Points, in no order, along strands that fork, close into loops and pass close to each other.
In the rows, zero is written as 128.
Points whose rows are less than 78.1 apart are linked; no others are. Some points are linked to none.
J_742: [123 194 109 119 120 135 103 119 138  75 111 103 119 148  56  95 120 185
 122 142  89]
J_250: [159 119 170  16 132 148 134 185 115 148 169 118 147 116  91 126 168  88
 140 120 167]
J_163: [152 140 124 183  97 153  96 100 158 113 101 119 115 132 131  95  76 142
 111 139 107]
J_422: [155 142 154  20 122 145 114 173 124 126 152 113 158 116  68 117 167 107
 131 126 150]
J_37: [121 180 124 150 164 159 183 151  88 105 106 104  53 156 113 147 121 182
 112 137  81]
J_788: [136 179 116 117 129 107 135  93 137  74  81 110 124 136  89 153 184 185
 134 130 105]
J_14: [158  89 138 169 146 114 149 136 107 154 159 135  87 144 190 135 104 123
 141 104 138]
J_818: [113 177 123  99 147 134 144 143 116  95 120 111 111 148  79 132 143 164
 133 138 108]
J_638: [125  66 140 112 165  94 156 158  97 170 190 140 108 137 174 135 135 113
 165  99 150]
J_741: [166 119 118 178 145 111 118 137 122 116 161 116  63 155 147  81  86 192
 141 101  85]
J_66: [211 145 174  62 103 158 106 155 134 110 115 114 127 120 102 129 151 100
 131 124 166]
J_844: [ 81 147  93 195 104 104 109  54 168 114  82 155 185 116 136 135 132 139
 107 144 108]
J_847: [ 72 133 134  98 139 126 159 122 130 146 115 154 172 110 139 184 191  91
 126 144 153]
J_846: [126 136 120 131 174 114 157 167  87 117 164 111  61 158 120 110 112 185
 145 111  89]
J_456: [146 155 127 185 117 148 139  95 142 105  76 118 100 136 141 141 117 157
 114 136 107]
J_104: [153 190 127 130 110 153 105 114 148  77  89 102 107 140  74 105 118 173
 123 143  99]
J_432: [166 123 110 124  94 104  63 111 152 120 151 119 148 124 106  69 102 146
 124 113 117]
J_408: [156 121 164 135 101 214 134 156 129 116  53 118 115 102 143 144 101  58
 103 164 166]
J_395: [200  93 170  70 148 105 145 175 106 136 169 125  94 131 152 133 160 121
 177  89 165]
J_644: [189  97 146 149 136 112 134 137 117 137 159 125  84 138 176 120 114 136
 151  96 138]
J_158: [154 107 127 145 166  90 151 150  93 122 157 117  61 147 145 116 128 186
 156  94  98]
J_968: [141 149 122 195  96 152 112  76 164 107  68 124 130 130 137 121 101 145
 111 144 106]
J_171: [146 111 131 152 124 138 119 140 120 146 157 129 109 138 150 103  79 114
 123 124 133]
J_453: [172 172 142 145  95 173  98 117 156  87  83 101  97 135  94  94  96 157
 116 146 108]
J_10: [131 170 104 142  84 145  66  95 166  96  96 115 154 122  74  79  96 151
 100 148  99]
J_407: [155 150 131 194 129 150 176  93 120 118  62 118  80 130 163 173 137 157
 109 131  99]
J_589: [167 102 156  42 132 129 123 178 116 154 182 123 139 121 114 116 146  94
 147 108 161]
J_12: [180 159 156  48 116 139 111 159 128 102 130 110 135 128  70 122 165 126
 139 128 147]
J_894: [119 131 102 134 132  93  97 122 129 113 158 120 124 145 101  87 106 168
 139 118 101]
J_188: [125 167 110  57 120 121  81 148 132  95 147 110 156 130  37  80 133 159
 125 131 106]
J_455: [ 88 143 133  94 132 146 142 148 122 138 132 133 148 125 107 141 139 104
 120 146 140]
J_230: [ 99 174 123 142  99 193 114 136 140  92  57 116 133 114  84 112  92 117
  90 181 119]
J_575: [100 182 106 156 153 134 160 124 109  96 101 109  85 152 102 139 126 190
 115 141  77]
J_202: [160  68 115 198 109  98  91  91 148 160 161 146 134 130 189  93  74 116
 131 101 131]
J_749: [175  77 152 131 125 117 124 135 122 163 163 139 124 127 186 134 115  85
 139 106 168]
J_803: [212  90 165 115 114 125 116 138 129 146 153 134 113 123 172 130 130  90
 148 100 174]
J_270: [133 192 137 157 142 185 164 154 104  96  83  99  57 150 100 128  97 167
 109 154  95]
J_11: [102 172  92 119  96 125  70 105 154  97 115 118 175 121  62  84 110 156
  98 146  97]
J_97: [145 172 145 162 125 195 151 148 120  97  67 101  71 137 115 133  95 140
 110 158 114]
J_913: [132 157 138 108 163 135 196 146  88 117 110 110  78 140 129 181 175 156
 136 123 114]
J_532: [108  59 138 121 153 114 153 158 107 191 201 146 124 131 182 133 112  83
 147 109 155]
J_221: [121 150 116 217 145 148 193 105  96 127  75 122  67 139 162 170 124 167
  95 132  78]
J_921: [ 92 104 115  55 142 108 121 161 115 153 190 125 157 120  89 102 141 122
 142 118 131]
J_528: [124 116 118  85 143 130 110 188 107 147 206 116 115 139  95  60  79 136
 135 121 115]
J_491: [121  80 110 208 143  96 137 105 120 157 161 144 116 145 194 123  86 133
 131 107 120]
J_372: [133 114 118 144 117 107 110 105 137 133 137 137 143 129 141 125 120 122
 129 120 134]
J_904: [103 181 116 115 135 128 139 115 130  91  95 117 133 137  88 149 154 158
 125 146 114]
J_49: [ 81 137  90  86 127 128  94 159 120 144 181 117 158 125  70  66  85 141
 107 137 102]
J_964: [ 72 131 138  66 129 134 142 134 138 156 123 151 194  92 117 174 195  75
 113 148 158]
J_434: [104 103 120 110 156 123 130 182  98 154 210 123 102 148 119  77  81 137
 142 117 112]
J_791: [203 128 176  80  96 163 103 140 137 125  98 124 142 109 122 145 152  73
 121 129 176]
J_734: [182 155 149 136 105 171 107 142 138 107 114 110  93 135 109  93  86 136
 121 137 125]
J_976: [197 103 145 118 104 111  93 117 144 129 143 129 133 123 150 116 133 113
 144 104 153]
J_971: [123  76 105 129 130  71  95 118 127 146 179 139 146 129 140  99 113 132
 150 103 130]
J_877: [ 76 130  98 182 109 100 114  63 162 133  90 171 198 105 155 154 144 110
 103 145 129]
J_953: [101  99 112 127 136 102 124 132 119 153 171 139 146 132 142 121 115 115
 136 120 133]
J_551: [132 163 128 115 158 125 168 138  98 102 118 111  85 145 113 152 159 171
 136 123 111]
J_794: [ 17 177 124  76 153 156 181 151 128 133 123 138 156 115  82 160 185 120
 117 169 125]
J_623: [142  73 104 163 113  78  89  97 141 151 168 143 152 126 161  95  98 127
 137 103 129]
J_27: [148 100 120 159  85 101  80  59 176 139  99 154 197 100 163 146 146  89
 111 119 152]
J_25: [ 82  70 127 152 150 116 158 138 111 189 179 155 135 128 194 145 107  83
 132 120 147]
J_180: [169 113 151 175 109 152 135 101 141 132  83 135 113 124 178 157 116  99
 119 131 150]
J_183: [ 77 124 149  82 153 135 183 146 121 157 139 140 150 115 141 189 194  89
 139 136 161]
J_859: [148  96 116 187  92  97  92  49 175 135 104 147 176 117 173 136 131 115
 121 113 134]
J_786: [165 118 142  78 141  89 129 137 116 110 138 122 123 130 116 142 180 150
 168 103 145]
J_484: [ 49 112  87 123 124 114 110 124 131 170 162 149 192 103 127 105 106 105
  98 143 121]
J_429: [165 137 136 139 114 161 106 156 127 129 145 117  92 138 121  81  66 123
 119 134 126]
J_887: [120 171 100  83 109 109  73 116 145  87 127 111 166 129  44  89 142 165
 121 133 104]
J_281: [ 87 125 124 183 109 145 136  88 152 130  52 172 172  91 169 172 141  76
 100 162 150]
J_86: [119 113 143 155 105 178 127 132 134 141  81 142 139 101 155 142  96  63
  98 158 153]
J_23: [102 121 146 156 129 171 161 133 125 146  81 147 130 109 168 168 118  69
 109 158 157]
J_619: [145  79 116 198 101 102  99  73 155 155 132 153 158 120 191 124  99  98
 120 110 139]
J_185: [ 60 176 137  64 134 165 158 153 131 125 106 130 163 112  75 160 176 103
 112 165 137]
J_598: [147 153 114 144 131  93 142  75 135  90  82 115 121 132 124 160 183 188
 139 114 101]
J_390: [122 173 118 131  88 176  87 125 148  99  80 113 147 115  73  96  90 125
  90 165 114]
J_557: [101 159 107 190  99 134 115  67 168 104  59 139 162 118 127 138 127 138
 104 152 110]
J_856: [109 175  95 122 138 110 103 127 130  81 134 108 112 151  61  83 115 198
 134 132  82]
J_507: [ 99 149 136 167 116 167 152 103 142 112  38 149 146 103 153 180 143  93
 104 164 145]
J_801: [128 119 137  46 149  94 134 154 113 119 155 123 141 129  90 138 187 139
 168 110 145]
J_381: [155 136 112 176  99 124  83  90 161 107 124 120 122 140 123  81  86 163
 123 124  99]
J_511: [170 166 140  85 114 134 101 136 136  94 122 109 124 135  79 109 143 147
 135 128 127]
J_106: [108 130 169  76 146 164 183 159 118 152 119 137 134 116 138 192 178  74
 133 139 172]
J_87: [131 128 122 184 120 143 122 114 135 130 120 129 112 139 147 114  79 130
 114 134 117]
J_873: [147  66 140 160 131 105 134 115 124 173 158 151 134 125 205 149 117  80
 139 103 164]
J_587: [168 130 111 193 113 115  99  84 160 105 125 115  98 150 143  78  94 196
 136 110  75]
J_574: [155 147 157 125 102 185 123 136 137 111  71 119 128 115 119 142 119  89
 108 153 154]
J_260: [176 126 176  73 118 158 134 148 128 133 110 127 137 113 134 169 164  67
 132 128 183]
J_332: [ 74 152 143  42 129 157 148 158 132 142 123 131 180  99  79 159 189  86
 112 154 151]
J_421: [ 98  70 124  63 145  61 120 128 121 153 164 143 175 112 121 147 190 120
 171 101 153]
J_981: [172 123 157 156 121 159 145 132 122 132 103 125  94 130 169 150 112 105
 126 131 151]
J_5: [100 174  94 162 142 115 128 109 127  87 118 111 105 155  92 107 114 199
 124 135  72]
J_252: [119 115 146 134 101 206 127 156 132 128  60 131 145  88 142 138 104  48
  89 170 161]
J_19: [153 119 115 141 145  93 118 131 120 111 155 117  92 145 127  98 116 178
 152 104 104]
J_737: [147 164 154 137 110 199 136 145 131  98  62 108  98 125 110 135 104 112
 109 163 137]
J_916: [ 76 164 110 153 121 150 127 127 132 118 105 132 138 129 105 119  99 131
 103 160 110]
J_608: [106 122 145  78 137 146 150 158 118 154 152 130 142 123 123 145 143  89
 131 134 155]
J_851: [187 101 142  86 119  85  99 124 134 118 146 129 141 122 129 124 167 128
 161  98 155]
J_754: [ 94  90 139  69 170 103 167 166 101 153 182 126 120 130 125 145 167 129
 168 109 142]
J_629: [148 141 129 132 132 104 143 100 129 108 105 123 122 133 134 160 166 151
 140 119 128]
J_561: [121 126 128 116  99 112  99  83 159 132  88 152 201  96 135 170 179  81
 109 136 161]
J_681: [ 73  80 120  88 145  71 141 114 126 159 156 154 180 113 147 170 195 105
 157 111 155]
J_651: [ 90 128 108 156 169 113 158 147  95 129 157 123  86 158 134 124 107 169
 134 123  92]
J_540: [162  65 155  86 166  89 157 170  92 158 186 132  96 134 167 141 154 123
 181  89 158]
J_161: [138 100 108 205 152 104 124 129 112 133 170 126  73 159 163  88  73 181
 136 101  84]
J_195: [139 108 137 190  96 158 114  98 152 136  79 142 139 110 170 134  92  85
 106 144 145]
J_655: [106 129  94 214 138 103 133  85 136 121 120 130 111 149 150 119  99 180
 121 121  79]
J_46: [215  87 162 110 142 101 132 168 111 136 173 126  78 131 174 116 133 134
 172  83 150]
J_201: [ 64 131 142  55 159 132 186 155 120 146 148 131 150 118 110 179 202 108
 146 135 150]
J_406: [121 108 117 141  94  89  89  62 168 135  93 161 213  98 152 163 174  90
 113 125 153]
J_285: [140 103 133  59 132 114 110 167 116 147 186 122 144 124 105  98 133 114
 143 112 145]
J_308: [150 116 117 171 100 104  98  71 165 124 111 136 152 129 152 123 124 131
 128 118 126]
J_336: [162 145 158 116 153 148 202 144  87 131 102 118  75 132 159 196 174 126
 135 123 142]
J_943: [ 72 133  96  98 144 116 116 153 116 134 180 123 140 139  81  83 105 150
 128 135 103]
J_657: [129 115  88 133 115  90  67 120 138 124 173 123 143 135  99  55  82 158
 129 114 101]
J_732: [ 93  77 110 188 143  95 141 113 118 173 169 155 137 135 195 132  93 107
 131 117 131]
J_774: [159 136 157 135 146 152 175 140 103 132 105 121  85 135 161 174 140 119
 130 128 144]
J_682: [147 160 127  73 123 135  98 161 125 105 152 109 127 135  64  85 120 148
 129 130 119]
J_781: [109 137 147 139 123 160 153 120 132 130  70 147 145 106 155 183 153  79
 116 155 160]
J_899: [ 82 101 124 124 173 128 161 180  92 162 202 126  92 153 139 109  97 133
 146 122 116]
J_977: [126  94 104 197 136  93 115 111 126 142 165 134 110 148 167  99  80 155
 135 107 105]
J_245: [133 132 101 224 119 120 116  72 155 115 112 121 106 152 151  97  84 190
 120 120  72]
J_743: [ 65  94 108 120 142  83 140 112 127 158 153 159 176 116 153 154 160 104
 141 125 143]
J_746: [ 94 149 117 117 120 143 121 137 126 129 131 128 145 128 102 117 112 118
 113 148 126]
J_226: [145 118 167  76 134 139 157 141 121 148 124 135 142 116 149 184 181  76
 139 125 179]
J_645: [ 88 131 113 163 102 131 112  90 155 136  82 161 185  97 146 148 128  88
  96 153 139]
J_295: [ 36 152 128  68 161 140 183 156 121 140 146 132 147 122  93 161 183 127
 135 147 128]
J_671: [125 133 103  79 130 124  86 176 116 131 196 111 130 134  70  44  74 148
 122 124 103]
J_261: [ 80 134 108 131 155 116 141 150 107 131 167 124 112 149 113 111 109 156
 135 129 104]
J_233: [123  85 127  55 149  61 114 142 113 132 164 131 147 120  99 128 178 145
 183  97 144]
J_601: [147  86 134 177 119 114 127  97 139 157 130 149 136 124 192 149 111  93
 127 113 155]
J_768: [130 164 120 193 154 159 190 133  85 116  91 109  43 149 142 154 118 179
  99 129  70]

A tip is a point with one link. Name the tips that can be reached along the links from each point below, in the order of the rows.
J_195: J_629, J_655
J_859: J_561, J_743
J_964: J_230, J_921
J_540: J_14, J_432, J_899
J_455: J_916, J_608

A fork is a point with three links, a tip a point with one. Leave the first point through the second and follow the links. Name the first fork or tip that comes.
J_87, J_171: J_37
J_846, J_651: J_899
J_23, J_781: J_968
J_981, J_774: J_629
J_856, J_742: J_163
J_629, J_598: J_86
J_395, J_540: J_19
J_743, J_681: J_619
